Points on a hilly landscape, in no order, each with its height.
A climber steps from a point to the highest of its 6 nearest points, and stops where none of them is higher. Distance is the straight distance between rows; heights are no part of it.
padi: [-11.2  -2.1  -5.5   1.2  35.1   8.1 -33.8  -0.9 -19.5  31.1  10.8   3.4
 -23.4 -33.8  -3.6 -55.8  -3.3   1.2  -7.3   0.5  -1.2 -11.2  -4.3  27.2
  10.5   0.0]  (h 6.07)
vesa: [ 17.1  35.1 -14.7  -0.5  -5.9 -32.7  17.9  36.8  22.2  20.8  31.6  17.5
   5.2  49.4   8.7  -2.3  12.5 -28.0  43.2  24.4 -19.2  25.5  -2.2   9.9
 -28.5  -2.9]  (h 2.89)
pap: [ -0.4  18.4 -29.6   0.1   8.3  10.3   1.9  -3.3   2.8   0.9  19.9  24.0
  -4.4  -3.6   7.8   7.0  26.2 -21.3  11.8  32.2   1.5  15.7  14.0  15.6
 -19.9  30.2]  (h 5.09)
bup: [-19.1  13.5 -10.3  -3.5  -6.7  31.7   1.7 -10.5  -2.6 -37.3  -3.3   0.0
 -19.3 -22.4   3.6  25.1  17.5   6.5 -14.2  10.7  28.5   2.2  35.6   7.6
  -5.6   8.5]  (h 4.72)
lizod: [ -4.8   4.8  26.9 -13.1  -0.7  -4.8   5.1  10.8  -4.4  26.1 -13.9 -20.9
 -15.7   2.1  -2.3 -26.4  -7.8   5.5 -18.3 -18.3   9.2  -4.9   6.2  -6.9
  18.8 -59.2]  (h 5.13)
gok: [  3.6  34.7 -13.2 -13.7  10.7  -3.1  -0.4  36.7  11.5  26.3  24.4  21.3
  -5.2  32.0   4.9 -23.0  21.1 -16.5  32.2  41.3  -7.0   6.6  -4.4  10.7
 -17.7  -3.1]  (h 4.28)
Debi: [ 10.9 -21.3  17.1   9.0 -14.2 -15.0   4.8   3.7   2.8 -20.7 -39.8 -48.5
  -7.7   4.1 -12.4  35.7 -10.5  35.7  -8.0 -20.6   4.9 -13.7  15.5 -28.6
  13.5 -54.1]  (h 5.66)
mal: [ 13.4   0.4   8.4   7.5   2.2 -36.7  20.8   4.9  -0.4  31.9  23.3  -7.5
  27.4  34.4  14.5  -5.4 -13.1 -21.3  26.4   7.5 -46.2  -7.5 -37.2   7.9
   2.2  10.3]  (h 4.48)
kikup: [ -8.9 -12.5   0.9  -9.5 -21.1   7.2   6.8 -25.4   0.0 -44.0 -39.5 -32.8
 -11.7  -5.1  -1.3  34.8 -12.3  53.2 -13.9 -21.2  26.2 -22.4  36.1 -30.1
 -19.9 -26.5]  (h 7.34)
fegid: [ -2.5 -23.4  12.9  10.0  -0.8 -17.6   5.7 -33.5 -16.2  27.0 -27.0  -5.7
   6.5  -8.0  -6.0 -15.4 -36.0  -5.1 -17.0 -22.8  -2.4   4.9   6.1  -7.1
  19.7 -24.0]  (h 5.97)
sesin: [  2.5  -6.1   6.9  10.5 -32.8  10.2 -10.0  -0.6 -12.1 -51.7   7.9  32.7
  32.6   5.4  -0.2  19.6  23.4  -2.6  22.3  -4.9  17.8 -15.2 -21.3 -19.0
 -20.5  56.8]  (h 5.71)
Vopuf: [ 17.8   3.9  16.9  13.8  -1.8 -24.4  22.9   7.8  19.1  21.5  11.9  13.4
  14.0  25.9  -3.5  -7.3 -20.2 -44.9  16.3   0.0 -28.4  31.6   3.7  -8.3
  -1.5 -17.5]  (h 2.00)
tir: [ -3.6  -9.3  11.8   8.5 -26.8   0.5   1.3  -3.2  -1.6 -36.1 -31.2 -21.6
  -6.0  -3.8  -1.2  32.7   4.6  12.8 -12.3  -9.2  20.7   4.9   9.8 -15.8
   4.0  -6.2]  (h 4.77)
pofod: [-26.6   1.1  -2.0 -19.0  24.4  29.8 -19.3 -19.3   2.2  24.7 -12.6 -21.2
 -39.9 -54.6  -9.2 -46.6  -1.0  41.1 -39.3 -22.7  25.1 -19.0  37.7   8.1
   7.4 -20.4]  (h 5.50)
vatom: [ -3.8  32.2  -7.1 -16.6  26.8  19.0  -8.7  27.0   4.8  44.7  18.9  21.0
 -22.8  -5.3  10.2 -52.0   1.4 -17.6   3.8  17.6  13.5   7.9  -5.5  13.1
 -20.3  -3.6]  (h 5.19)
rivaz: [  0.6 -21.9   0.2   4.1 -15.0  -3.4   4.7 -22.8  -3.9  -8.2 -47.6 -30.2
  -0.7  -4.8 -11.6  24.7 -18.6  33.0 -21.7 -25.2  16.7 -15.3  16.8 -31.6
   8.2 -43.3]  (h 5.16)
Gimev: [  4.9 -14.8   7.5  10.4 -22.8 -10.0   3.4 -11.6  -5.5 -26.2   4.9   7.1
  32.3  19.4   6.0  20.5  -3.6  -4.9   6.3  -5.9 -12.3   8.0 -35.7 -19.0
   6.6  31.9]  (h 4.98)
sepu: [-19.3  -8.3 -28.1  -5.7   6.6  35.9 -14.5 -33.6  -5.5 -26.2  -1.9   8.2
  -9.6 -47.8  -9.2   3.4  -8.5  12.1 -20.3 -14.2  13.8  -4.9  20.1   8.0
  -3.6  36.2]  (h 5.32)
lamun: [ -1.8  27.6  18.5  -9.1  11.7 -13.4   0.6  15.9   2.1  44.8  20.2  19.6
 -10.2   6.6  10.7 -46.4  -9.8 -23.9   6.9  13.0  -6.4  10.3  -7.4   4.4
  -0.5 -13.5]  (h 4.74)
pib: [ 16.6  -7.4  34.0  10.7  -8.2 -20.1  12.6  24.6   9.9   6.4 -22.9 -27.4
   4.8  23.2  -9.6  10.2 -16.7  -5.3  -4.4 -17.0  -4.0  -2.8 -12.0 -19.6
  27.3 -46.1]  (h 5.34)
pipaf: [  4.0   7.0 -23.8   6.2  -8.7  21.9 -16.0  -9.0  -3.4 -31.8  19.4  30.9
  16.1 -12.3   4.4  21.5  20.8  -1.4   4.5  19.1   9.5  10.5 -13.4   5.7
 -17.2  48.1]  (h 7.23)
zad: [  4.2 -14.4  -4.2   1.5  -7.6  -5.2  -4.7   5.3 -10.9  -6.1  15.2  -6.0
   9.4  23.6  18.0   9.0  15.6   3.0  23.6   6.0 -20.0 -19.7 -34.5  14.2
   6.9  24.0]  (h 5.11)
bar: [ 21.0  21.5  -0.6  -1.5 -11.2 -14.5  27.2  30.9   6.9  -7.0   6.5  15.0
  -1.7  27.8  19.1  17.2  14.7 -19.4  23.9  22.2  -7.7  18.9  -3.7   3.6
  -8.1 -14.7]  (h 3.41)
Raso: [-26.4  -5.0 -12.6  -0.4  -6.7  16.8  11.5 -48.4  -3.9  -7.8 -19.3  -6.4
 -13.1 -52.8  -9.7  11.4 -16.4   6.3 -27.5 -12.9  24.9  -2.6  41.6  -5.0
  -3.3  17.4]  (h 4.91)
gefom: [  8.0 -10.9  14.0   0.1 -25.2  -3.8   9.7   1.7   4.5 -32.3  -6.6  -3.1
  13.6  13.2   8.0  28.9  14.8  -2.2   8.4  -3.2 -13.0   1.2 -26.2 -10.0
   5.5   6.7]  (h 5.30)
bopi: [ 18.5   8.5  -4.0  16.1 -18.1 -12.1  19.2  20.2  17.0 -42.6   5.4  28.4
  13.8  33.5  10.3  41.4  17.8 -31.0  16.8  20.9  -2.5  20.2   6.1 -15.2
 -24.3  16.3]  (h 3.42)
Ret: [  7.6  -1.3  -2.9 -17.1   0.1  -2.1 -10.4  22.0 -14.5   4.0  10.5 -11.7
  -5.7  28.0  17.2   4.4  27.4  11.8   1.9  12.1  -7.0 -17.6 -20.2  18.4
  12.9 -13.2]  (h 5.42)
tak: [-13.5 -24.6   3.7  21.0  -6.9  -9.2   9.4 -55.3  -6.6  13.3 -28.7  -7.1
  -0.1 -34.5 -12.3   1.5 -34.0   1.9 -25.9 -27.5   7.2   4.4  24.8  -7.2
   8.9 -12.0]  (h 3.94)
tum: [ -5.3 -15.3   3.9   7.0   0.9  -1.4  -2.3 -17.1 -15.9   6.2  -9.0  -5.6
   3.4  -0.4   3.7  -4.5 -13.6  -8.2 -14.4  -4.9  -7.1  -5.0  -4.3   3.2
   7.3   0.4]  (h 4.05)
Vita: [ -1.8  -4.7 -32.1  -9.8   5.1  27.8 -27.0  14.1  -4.7 -53.2  13.9  18.5
   0.4  -6.0 -15.4  16.2  25.8  26.3  16.4  10.1   8.5 -20.4 -18.6  11.2
  -5.4  53.9]  (h 5.67)
Fitos: [ -7.5   4.8  -5.2   6.2   1.7  11.6   9.5  -4.1  -1.6  -6.6  -7.7   3.0
 -18.2   2.2  16.1  20.5  25.4 -13.9  -2.7  15.4   3.6  15.5  21.4  12.2
  -6.7   0.0]  (h 4.45)
keves: [ -7.9 -24.6  -4.4 -14.6   7.1  24.6 -30.6   2.7 -10.1   2.3  -6.2 -31.9
 -13.8 -14.4  -6.9  -6.3  15.8  47.0 -19.6 -21.1  15.2 -32.0  -7.2  17.4
  11.4  -8.4]  (h 3.65)
sar: [ 25.3   1.4   6.4  25.6 -17.1 -27.5  20.4  -7.3  17.4  -9.4   6.0  18.1
  24.1  33.6  -0.2  28.8 -14.8 -34.3  38.2  -3.5 -37.1  18.6 -17.5 -19.7
   1.2  15.8]  (h 3.90)
balil: [  4.1   2.3  -2.1  -3.5 -22.2   5.6  -0.5  10.5  -7.9 -35.0   1.8  -8.0
  -5.1  19.4   4.6  32.5  23.6   9.3  13.9  12.2   4.5 -12.3  -2.6  -1.0
  -3.5  -1.6]  (h 5.69)
zifa: [-17.2   2.7 -25.3   0.6 -11.0  30.0  -6.6 -27.4   9.0 -48.0   0.3  21.4
  -3.6 -34.1  -2.0  34.0  10.0   1.2  -8.4   5.9  21.1  10.8  20.0  -7.0
 -20.2  46.2]  (h 5.68)
Sena: [ 18.2   1.7  43.0 -16.3 -10.0 -30.4  22.8  45.6   6.6  21.9  -5.9 -37.8
  12.7  45.7   0.4   7.2 -16.0  -9.3   6.9 -22.1 -16.2  -0.7 -31.2 -11.5
  18.8 -59.7]  (h 4.94)
bem: [ -6.7  -8.0 -21.0  -6.6  17.9  14.2 -19.1 -12.9  -5.1  -2.0   5.7   2.2
  -9.6 -20.9 -12.1  -7.5   9.7   3.6 -17.2   1.8   7.1  -7.7   0.7  14.4
   2.1  18.9]  (h 5.51)
biki: [ 16.9  -3.7  22.5  10.9 -10.4 -23.9  23.9  32.5  12.9  -8.0  -2.2 -31.0
  24.4  45.5  -5.5  31.1 -12.0 -21.9  14.3 -10.8 -21.0   0.9 -30.9 -14.8
  17.3 -27.1]  (h 5.10)
riso: [-27.4  13.5   5.8 -21.4  20.0  31.0 -18.5   4.8   2.2  28.7  -2.3   3.7
 -34.9 -37.8  -0.8 -51.5   3.2  17.5 -22.1  -5.2  26.1  -6.9  15.1   2.1
   5.9 -13.2]  (h 5.78)
rus: [  5.0  -5.4  15.0  -5.1   0.7 -10.1   4.4  23.4 -16.3  17.5   5.6 -16.4
   8.4  24.0   9.1  -4.6   4.0  -0.5   0.0   8.9 -23.0  -7.5 -19.7   9.2
   7.3  -5.3]  (h 5.12)
tuvu: [ 22.7   5.4  21.3  18.2 -14.1 -18.2  19.9  33.3  24.9 -28.4  -3.7   1.1
   9.3  26.3 -10.1  47.0   4.3 -28.8  16.5  -5.0 -16.6  12.6 -10.3 -15.5
   1.2 -27.8]  (h 4.13)
rudod: [ -8.0 -28.2 -15.1   0.8  -2.8  24.3 -33.7 -19.2 -13.9 -44.1  -9.8   3.1
   1.8 -40.1 -14.5  17.4  -0.6  35.6  -5.9 -10.5  20.2 -15.2  -4.2   1.6
  -5.6  46.8]  (h 6.27)
nad: [  7.1 -17.3  28.8 -19.8 -10.9 -20.6   4.4  25.7 -12.1  16.2  -2.9 -35.2
   7.3  30.7   5.5  -4.0  13.7  13.1  -7.2  -4.3  -9.2 -23.3 -23.9   6.2
  13.2 -35.4]  (h 5.08)
par: [-14.1 -32.2 -21.1  -7.1  15.4  22.4 -32.8 -16.0 -14.6  -4.2  -6.7 -28.9
 -16.9 -40.2 -12.0  -6.7  -4.5  65.2 -28.4 -24.6  15.3 -30.3   8.0  12.1
  14.7   3.1]  (h 3.34)
fili: [  2.4  25.8  23.1 -20.5  -2.8 -33.6   7.3  49.4   3.8  46.9  31.1 -11.6
   4.7  44.5   5.7 -41.5  -6.0  -8.7  23.5   9.6 -21.7   3.7 -29.5   6.2
   4.8 -11.4]  (h 4.15)
zafip: [ -5.4  -4.7  18.5   0.7  -9.2   0.2   5.5   9.8  -3.6  -5.6 -19.9 -18.3
  -7.1   5.1  10.7   8.0   7.7  13.2  -6.8  -3.3   5.9  -6.1   6.2  -1.3
   3.4 -36.5]  (h 4.71)
zun: [ -6.6   6.8   8.9   1.9  -6.4   1.9  15.5 -30.6   7.0 -23.8 -35.6 -39.0
 -16.9 -30.3  -8.9  14.1  -9.7  29.7 -22.3 -18.6  22.0  -4.2  58.6 -25.3
 -12.1 -22.4]  (h 5.25)
votip: [ -9.6   5.1  11.5 -10.5   4.7   7.8  -6.2  -7.3 -16.1  19.5  -5.8  -2.5
 -13.5  -4.0   9.8 -20.8  -3.7   1.6 -16.8   3.7   8.2  -0.8  15.4   8.0
   8.8 -16.5]  (h 4.85)
dar: [-16.2 -15.3   9.2 -11.8   2.0   5.5  -6.7 -25.3  -9.0  -0.2 -25.0 -32.4
 -16.1 -27.9  -4.2  -8.2 -12.2  47.7 -33.3 -13.3  19.6 -19.0  26.2   0.5
   5.9 -26.4]  (h 3.37)
favi: [  1.4 -12.0  26.3  16.3   2.8 -24.9  12.6  -5.3  -4.0  34.3 -20.8 -11.6
  14.7  20.0  -1.0 -12.6 -32.1 -23.0  -9.4 -25.6 -19.4   6.1  -9.5 -16.3
  25.6 -35.2]  (h 7.12)
Lufo: [  4.1  -3.5 -50.3   6.1  33.9  36.2 -21.2 -14.6  14.6 -10.8  17.1  41.4
  -9.2 -47.5 -20.0  -3.5  13.3 -15.5   4.0  23.4   6.3  19.7   9.0  18.7
  -9.7  53.2]  (h 5.07)
vas: [  6.4 -21.9  22.8 -15.1   7.5 -25.9   8.7  14.7 -13.9  48.7  -3.6 -31.1
  21.5  21.5   4.7 -17.1 -13.9  14.4   4.1 -11.5 -23.1 -28.9 -47.1  11.5
  25.2 -15.1]  (h 4.81)
rupu: [  6.3 -17.4 -19.3  -1.4  22.4  12.3 -17.5  -2.7  -3.2  -1.3  31.1  11.6
  -0.3  -1.3  -3.8  -7.6  10.3  -7.3  11.0  22.6 -11.3  -7.1 -13.2  16.3
  -0.7  22.0]  (h 5.94)
tuni: [-14.3  24.9  13.3   6.9   2.4   8.6  17.9 -19.9  21.7   2.0 -17.2  -0.7
 -32.4 -30.0  -7.0   6.1  -9.0 -26.3 -20.3  -8.7  16.3  17.1  52.3 -20.5
  -7.3 -26.0]  (h 4.61)
sig: [ 13.4  16.9  -7.0 -10.3  -6.3 -23.7  21.1  35.1   9.5  11.7  26.1   5.2
  18.8  47.1  13.3  19.5  20.7 -19.0  32.2  25.0 -27.6   8.7 -19.7   1.7
 -17.2   1.8]  (h 4.03)
Dos: [  4.5  12.8 -20.3  -9.7  -8.6  22.8  -9.8  12.9  -9.1 -25.3  19.7   7.9
  -9.8  10.6  10.7  25.0  39.4   4.6   3.3  34.3  -0.8  -4.2  -0.2  15.3
 -20.5  19.0]  (h 6.06)
nin: [ -7.1   5.2 -30.3  -4.1  18.8  27.4 -28.4  11.5  -4.3 -23.9  11.8   6.1
 -12.0 -21.7  -2.7   2.7  35.1   6.8   3.4  25.1  -1.3  -2.8  -2.8  27.4
  -3.2  38.1]  (h 5.77)
semon: [ 17.0   1.0  16.1  35.8   2.0 -15.9  12.3 -14.7  10.4   2.9  -8.0  18.9
   0.9  -5.6   2.0   2.4 -20.3 -48.6  -8.3  -0.1  -8.2  33.9  16.8  -0.2
   7.0 -12.2]  (h 6.86)
zot: [ -4.1   7.3  -3.6  15.0  -9.3  10.5  23.2 -33.2   1.3 -13.2 -12.6  19.3
  -5.0 -19.1   3.2  13.0 -10.0 -17.1 -17.0  -2.2   6.6  13.3  23.4   3.0
  -8.5   0.7]  (h 5.98)
deleb: [ 10.2 -22.9  14.9 -11.9  -3.5 -19.5   8.9   9.8 -21.1  24.6  13.8 -22.2
  22.5  32.7  11.4   2.5  -2.0  20.8   9.7 -12.5 -30.4 -31.9 -55.9   0.9
  25.6   4.8]  (h 4.87)
Vari: [ -2.6   9.6  41.8  -0.7  -2.6 -26.3  15.8  27.1   7.4  36.8 -14.6  -6.0
  -7.3   6.1  -5.1 -38.3 -39.9 -13.2 -14.1 -23.0  14.2  15.7  -8.8 -24.8
  14.5 -59.2]  (h 4.23)
Nure: [ 16.0  49.4   3.5  -8.4  -1.9  -8.4  23.8  31.8  28.3  14.1   4.3  22.9
  -8.0  26.4   2.3  -2.3  -1.0 -41.8   8.5  18.0   6.2  42.7  22.6  -4.7
 -20.8 -30.1]  (h 6.42)
tepu: [-19.1 -13.4  -8.7  -5.1 -27.8  22.6 -26.5  -9.0 -12.6 -57.0  -3.3   3.6
  20.9  -6.9  -8.8  23.8  15.8  37.5   0.6 -19.2  29.2 -24.5 -24.1  -5.3
  -9.9  39.5]  (h 5.31)
bufi: [-28.1 -40.3 -29.5  -2.4  15.3   7.1 -33.0 -42.5 -10.2  -0.7  -9.1  -9.6
   3.5 -46.8 -20.9 -11.7 -26.3  45.2 -27.7 -36.6  14.9 -26.9  11.2   8.8
  13.1  20.8]  (h 3.72)
rav: [ -1.4  28.5 -13.3  -5.4  14.6 -24.4   7.6  -0.3  19.9  72.8  39.7  25.1
  11.7  16.2   2.5 -54.4 -25.2 -34.1  44.6  24.4 -12.9  24.0 -15.4   3.9
 -21.0  17.1]  (h 1.19)
Nage: [ -2.0   9.8 -11.7 -15.5   9.2  18.7 -18.1  28.8 -10.8  -5.6  15.8 -10.2
 -13.0  13.7   6.4   3.2  38.2  11.6  -6.2  16.2   6.3 -18.0  -7.6  20.8
  -0.8  -9.9]  (h 5.65)
Doz: [  8.9 -40.4  -1.4  -6.2   3.5   4.1 -24.9  -6.2 -16.4   6.2   1.3 -29.9
   8.1  -3.3  -2.5   1.9   9.8  51.9 -11.7 -14.4  -2.8 -43.1 -38.9  14.1
  23.1  19.1]  (h 4.36)
muvak: [  2.7  43.6   4.1  -4.0   9.9 -28.8  12.5  31.3  19.6  50.4  33.0  31.0
  -2.0  27.6  11.9 -37.4 -18.3 -31.2  35.3  19.7 -16.6  37.6  -0.6   4.7
 -25.7  -4.9]  (h 2.26)
mipi: [-16.8  32.3 -13.8   0.0   6.3  28.6  19.5 -21.0  16.7  -4.2 -11.0  20.4
 -24.3 -42.1  -1.6   5.7  10.1 -22.2 -17.5  18.5  15.9  17.4  62.5  -1.5
 -18.6  14.8]  (h 4.39)
lur: [ 14.7   1.2 -32.6   0.5  10.4   0.2 -13.5   4.8   7.5   4.7  31.5  20.1
  11.7  20.6   5.1   9.3  28.1 -12.0  44.1  33.2 -17.3   5.4 -24.2   1.6
 -16.6  43.6]  (h 4.97)
Nimag: [  6.5  38.4  14.6 -12.2   5.6 -17.7   8.8  50.1   5.9  38.1  26.1   1.6
  -6.4  35.6  11.7 -46.1  -1.4  -8.6  26.9  25.7 -12.0  13.1 -12.1   1.9
  -5.3 -24.1]  (h 3.93)
Kimo: [ -1.2  -9.5   0.3  20.5 -29.7  -1.3   2.8 -26.5  -0.9 -47.1  -6.7  32.0
  27.0  -0.3   1.6  30.4  -2.9  -9.4   2.1  -4.6   6.4   4.8  -3.4 -14.9
  -7.4  32.5]  (h 4.60)
raka: [ 20.9  -3.5   1.2  -0.4 -16.7 -27.9  24.4  14.8   8.9  -5.5  17.9   5.6
  23.9  39.2   4.7  20.5   8.3  -9.1  37.8   7.2 -29.2  -2.4 -38.6  -6.1
   1.8  18.2]  (h 4.66)
revof: [ 29.6  14.4   5.5   6.0  -7.9 -37.8  20.7  35.1  20.6   8.1  15.7  14.0
  22.1  52.8   2.2  24.5   2.6 -29.7  44.9   8.9 -34.1  20.3 -23.4   7.1
 -17.6  -0.2]  (h 3.69)
nibe: [ -2.4  15.2   1.5 -15.4   2.2   3.5  -3.1  29.3  -9.7  15.7   6.6   1.2
 -21.9  11.8   9.7 -15.2  21.6  -7.0   8.2  16.3   2.5   6.3   7.7  12.5
  -7.5 -18.7]  (h 5.18)
Mopi: [-18.3 -29.9 -18.4   7.7   7.4  17.2 -25.0 -23.4 -14.3 -17.0   2.9  -6.7
   3.3 -32.6 -15.0   2.4 -14.6  22.1 -14.7 -16.2  10.1  -7.5  -9.3  15.8
  15.8  32.8]  (h 5.17)
Loze: [ -6.3  14.1 -22.7  21.5   4.5  15.2  14.0 -38.4   6.2 -24.0   9.5  42.3
  -3.7 -25.2   3.3  15.3  -1.7 -19.8 -15.1   7.7  15.4  25.9  33.3   0.5
 -15.0  36.3]  (h 4.95)
Ditat: [-23.0 -33.0 -13.8  -5.2  -5.2  10.5  -3.6 -43.7 -10.9 -26.2 -30.3 -31.1
   0.6 -30.1 -16.5  14.8 -31.6  74.0 -24.4 -28.3  26.9 -22.0  35.0 -31.2
 -13.3   0.4]  (h 4.54)
zoko: [ 21.5 -32.3  26.4   6.2 -16.3 -38.1  27.9  13.5   1.6   5.6 -11.7 -25.1
  41.7  26.2 -11.0  23.9 -26.1  -1.4   8.1 -24.5 -23.6 -11.4 -43.7 -29.1
  34.1 -20.9]  (h 6.35)
gusiz: [ 12.4 -13.1  12.0  18.6 -13.5 -20.8  13.8 -14.2  -1.8 -11.2 -13.8  -5.5
  18.5  15.0  -3.0  16.2 -20.8 -26.0   5.3  -7.5 -13.6  13.0 -13.6 -12.6
  14.9  -7.9]  (h 4.32)
nubi: [ 25.2  25.2   7.8  17.8  12.0 -26.2  24.2  19.2  18.6  -1.3   8.6  35.9
   5.9  17.0  -2.7  19.4  -8.4 -54.3  21.0  16.3 -17.1  35.4  17.0  -6.6
 -11.3  -6.1]  (h 0.33)
Ris: [ -1.3   9.0   7.2 -10.2  25.0  -2.7 -16.5   1.8 -16.1  50.2   5.7   3.2
  -8.7 -13.4   8.1 -61.5 -15.2  -5.0  -0.5   5.5  -7.6  -4.6 -19.2  17.1
  12.0  -5.2]  (h 5.60)
dazub: [ 10.4  23.7 -12.2  -1.0  15.2  -3.5  15.9   2.4   6.9  28.4  22.9  26.4
  -1.3  23.4   9.0 -26.3   3.2 -35.5  15.0  28.4  -4.3  21.0   5.3   7.4
 -12.4   5.7]  (h 3.58)
vese: [ 11.8  15.1  20.1  12.4  10.7 -10.5  18.2  17.5  14.1  -8.4  -7.0   4.1
   1.3  18.4 -17.8  20.4 -15.8 -44.0   6.5  -6.1 -14.4  35.4  15.2 -16.5
   1.4 -36.4]  (h 2.59)
vude: [-14.3 -10.6  23.8  -2.9   9.3  -7.2  -8.3 -11.0  -3.3  31.8 -20.3 -12.7
   0.1 -19.5  -3.7 -43.9 -21.2  17.9 -25.3 -25.4  14.6   4.9   3.0  -3.0
  18.4 -43.0]  (h 4.47)
Mit: [-10.3   6.3 -32.0  -3.9  39.6  36.3 -35.0  -4.0  -7.1  10.6   8.6   0.8
 -25.2 -41.8  -9.1 -32.5  20.6   7.8 -21.9   2.6   3.7 -11.6  17.6  23.8
   5.1  17.8]  (h 6.04)
Rabi: [-10.6 -24.7   9.0   6.9 -41.5   8.5  -6.3 -18.6  -4.4 -48.2 -16.5  -3.4
  30.5   2.3 -11.3  19.4   4.4  26.8  -2.3 -30.9  20.1 -20.1 -17.4 -32.1
  -6.5  30.2]  (h 5.01)
Nosut: [ -3.9  17.6  22.2 -11.6  14.7   3.6  -0.5  22.8  -7.5  39.0  -0.7   7.3
  -8.5 -12.8   9.3 -61.4  -5.6   6.1 -17.1   1.1  10.3  -6.4 -10.7   1.0
   5.1 -24.9]  (h 5.53)
Gepoz: [  4.6  14.2 -19.0  15.8  10.4 -10.5  13.6 -28.6  22.3  21.2  22.0  35.5
  -1.1   3.6  10.3   8.1  -4.2 -44.7  17.1  23.6  -9.9  44.0  20.0   8.8
 -15.3  22.7]  (h 3.22)
sibus: [  1.9 -12.1 -17.7   0.0  25.5  -1.4 -24.7  -3.2  -5.6  19.6  23.3   9.5
   7.0  -8.8  -0.5 -28.6  -2.7  -3.9  11.5   8.4 -23.5 -11.0 -20.9  17.2
  13.0  28.5]  (h 6.15)
Libek: [  2.2  13.4 -27.4   5.5  41.4   1.6 -25.6  -6.7 -10.2  33.7  22.1  25.9
  -4.1 -14.0  -3.8 -39.4  -5.3 -17.9  16.2  21.7 -17.0  15.7   4.0  13.7
 -10.9  20.8]  (h 6.20)
geriz: [ -5.2  10.7  -2.3   0.1 -12.6  23.7  23.2 -23.1  18.9 -17.5 -19.4   1.9
 -32.8 -24.2   0.4  27.1  10.3   0.1 -21.6   7.6  28.0   3.6  57.7 -12.8
 -16.1  -6.7]  (h 4.73)
pofef: [ -6.0 -36.3   7.4 -15.9  -9.7   6.0 -14.4  -2.5  -9.1  -8.9 -20.4 -45.5
  -3.1   5.5   6.2  10.6   7.5  63.5 -16.3 -23.7  15.8 -36.1   2.5  -3.7
   8.6 -20.9]  (h 3.57)
tigu: [  6.0  -1.0 -26.5   0.3  47.3  14.8 -28.2 -12.0  -4.7  28.8  19.4  20.5
  -0.4 -33.4 -14.7 -32.2  -3.0 -19.3  -0.6   8.7 -15.7  -0.9  -1.7  21.9
   6.3  26.4]  (h 6.56)
ziles: [  3.4   8.9  15.5  19.1  10.8 -36.2  13.3  -6.4  11.5  42.2   4.9  17.1
  16.9  10.2  -2.1 -34.7 -33.7 -43.1  16.4  -2.9 -27.2  22.4   0.5   2.0
  10.4 -20.3]  (h 2.67)
Dag: [ 13.6  16.0  -0.9  19.5  -9.2   3.0  23.7   1.4  17.2 -32.5  -7.6  11.1
  -0.1   0.8   7.0  35.5   6.3 -31.0  -1.0  10.6   5.6  26.8  19.7  -6.1
 -10.2  -0.2]  (h 3.29)
nopab: [  9.3  34.3  26.8   7.2  11.7  -5.6  14.2  23.4  18.3  21.0  -4.2  16.2
 -14.0   3.7  12.7 -35.2  -4.9 -38.3   3.2   4.2  -6.4  30.5  16.9  -9.9
  -7.3 -33.5]  (h 3.23)
Nep: [ -8.4  17.5 -25.1 -19.2  25.8  41.9 -12.6  14.2   4.9   4.9   6.0   0.5
 -32.8 -44.1  -9.3  -8.8  27.2  14.3 -21.1  28.1  20.2 -12.2  30.7  26.6
 -11.2  12.0]  (h 6.67)
gemov: [ -8.1  -9.7   5.3 -14.2   8.1  10.4 -14.1   2.3 -16.2   1.0  -1.9 -12.4
 -24.2 -12.6   3.1  -4.4  19.5  28.1 -23.6   0.9   1.9 -18.9   3.2  16.7
  14.7 -13.8]  (h 4.75)
gekab: [-10.2 -22.8 -10.5  -1.1 -25.7  12.1 -14.5 -24.0 -13.3 -30.4 -19.3 -17.7
   8.4 -15.7  -9.3  10.3 -13.1  30.4 -17.4 -16.9  17.4 -18.3   5.6  -7.6
   2.6  11.5]  (h 4.25)
Mone: [ -1.6  -4.2  35.5 -12.0  14.9 -24.1   3.9  11.0 -11.0  53.2  15.6 -14.8
   5.8  16.0  10.3 -35.9 -20.5   0.6   3.0 -12.9  -9.6 -14.9 -33.4  10.5
  16.9 -19.2]  (h 4.79)
vev: [ -8.1   8.2  -6.5   5.8 -27.8  21.9 -19.4  -7.2   1.1 -78.5   1.1  32.3
  31.8  -3.8  -3.4  27.1  24.2  19.9   6.3 -25.1  30.6 -16.8  -3.7 -25.2
 -36.7  62.5]  (h 4.96)
boga: [ -2.6  16.4  -8.4   9.7 -25.8  19.1  13.7  -1.2   4.8 -55.8 -20.7   3.3
 -16.0   1.4  11.4  44.6  24.1   1.0  -1.5  14.8  14.3  -0.3  33.4  -1.6
 -14.7   1.2]  (h 5.43)
moved: [ -3.6 -44.7   6.9  -3.8   1.0  -8.1  -7.6 -21.1 -21.4  25.9  -9.6 -22.5
  22.8  -4.5  -1.6  -7.2  -8.4  21.3 -21.4 -27.8 -18.2 -17.4 -21.2   8.3
  31.2  -4.2]  (h 6.05)
tatop: [-12.3  -1.9 -21.7 -14.0  -6.4  37.2 -26.9   7.1  -3.8 -44.9  -5.1 -10.9
 -14.1 -17.7   4.1  21.6  31.0  35.0  -5.9   7.2  13.0 -19.6   3.1  17.0
  -0.6  16.6]  (h 4.80)
Turel: [ -8.6 -35.1   2.3  15.8 -37.9 -12.9  -0.5 -43.8  -9.4 -24.7 -27.1 -16.7
  20.8  -7.7 -14.2  21.2 -28.5  33.1  -8.7 -31.9  14.7 -12.2  -6.6 -25.0
  21.9   8.2]  (h 4.00)

Call two points neighbours if one is among the 6 nearest of the other. Go from one point of each pair to the other, from neighbour to neighbour, staying as high as possible. Name the lowest point that can't be avoided.
tigu, semon => Loze
favi, moved => fegid
Nure, tigu => dazub
Nep, pipaf => nin
tigu, rudod => zifa
favi, kikup => pib
Nep, tigu => Mit
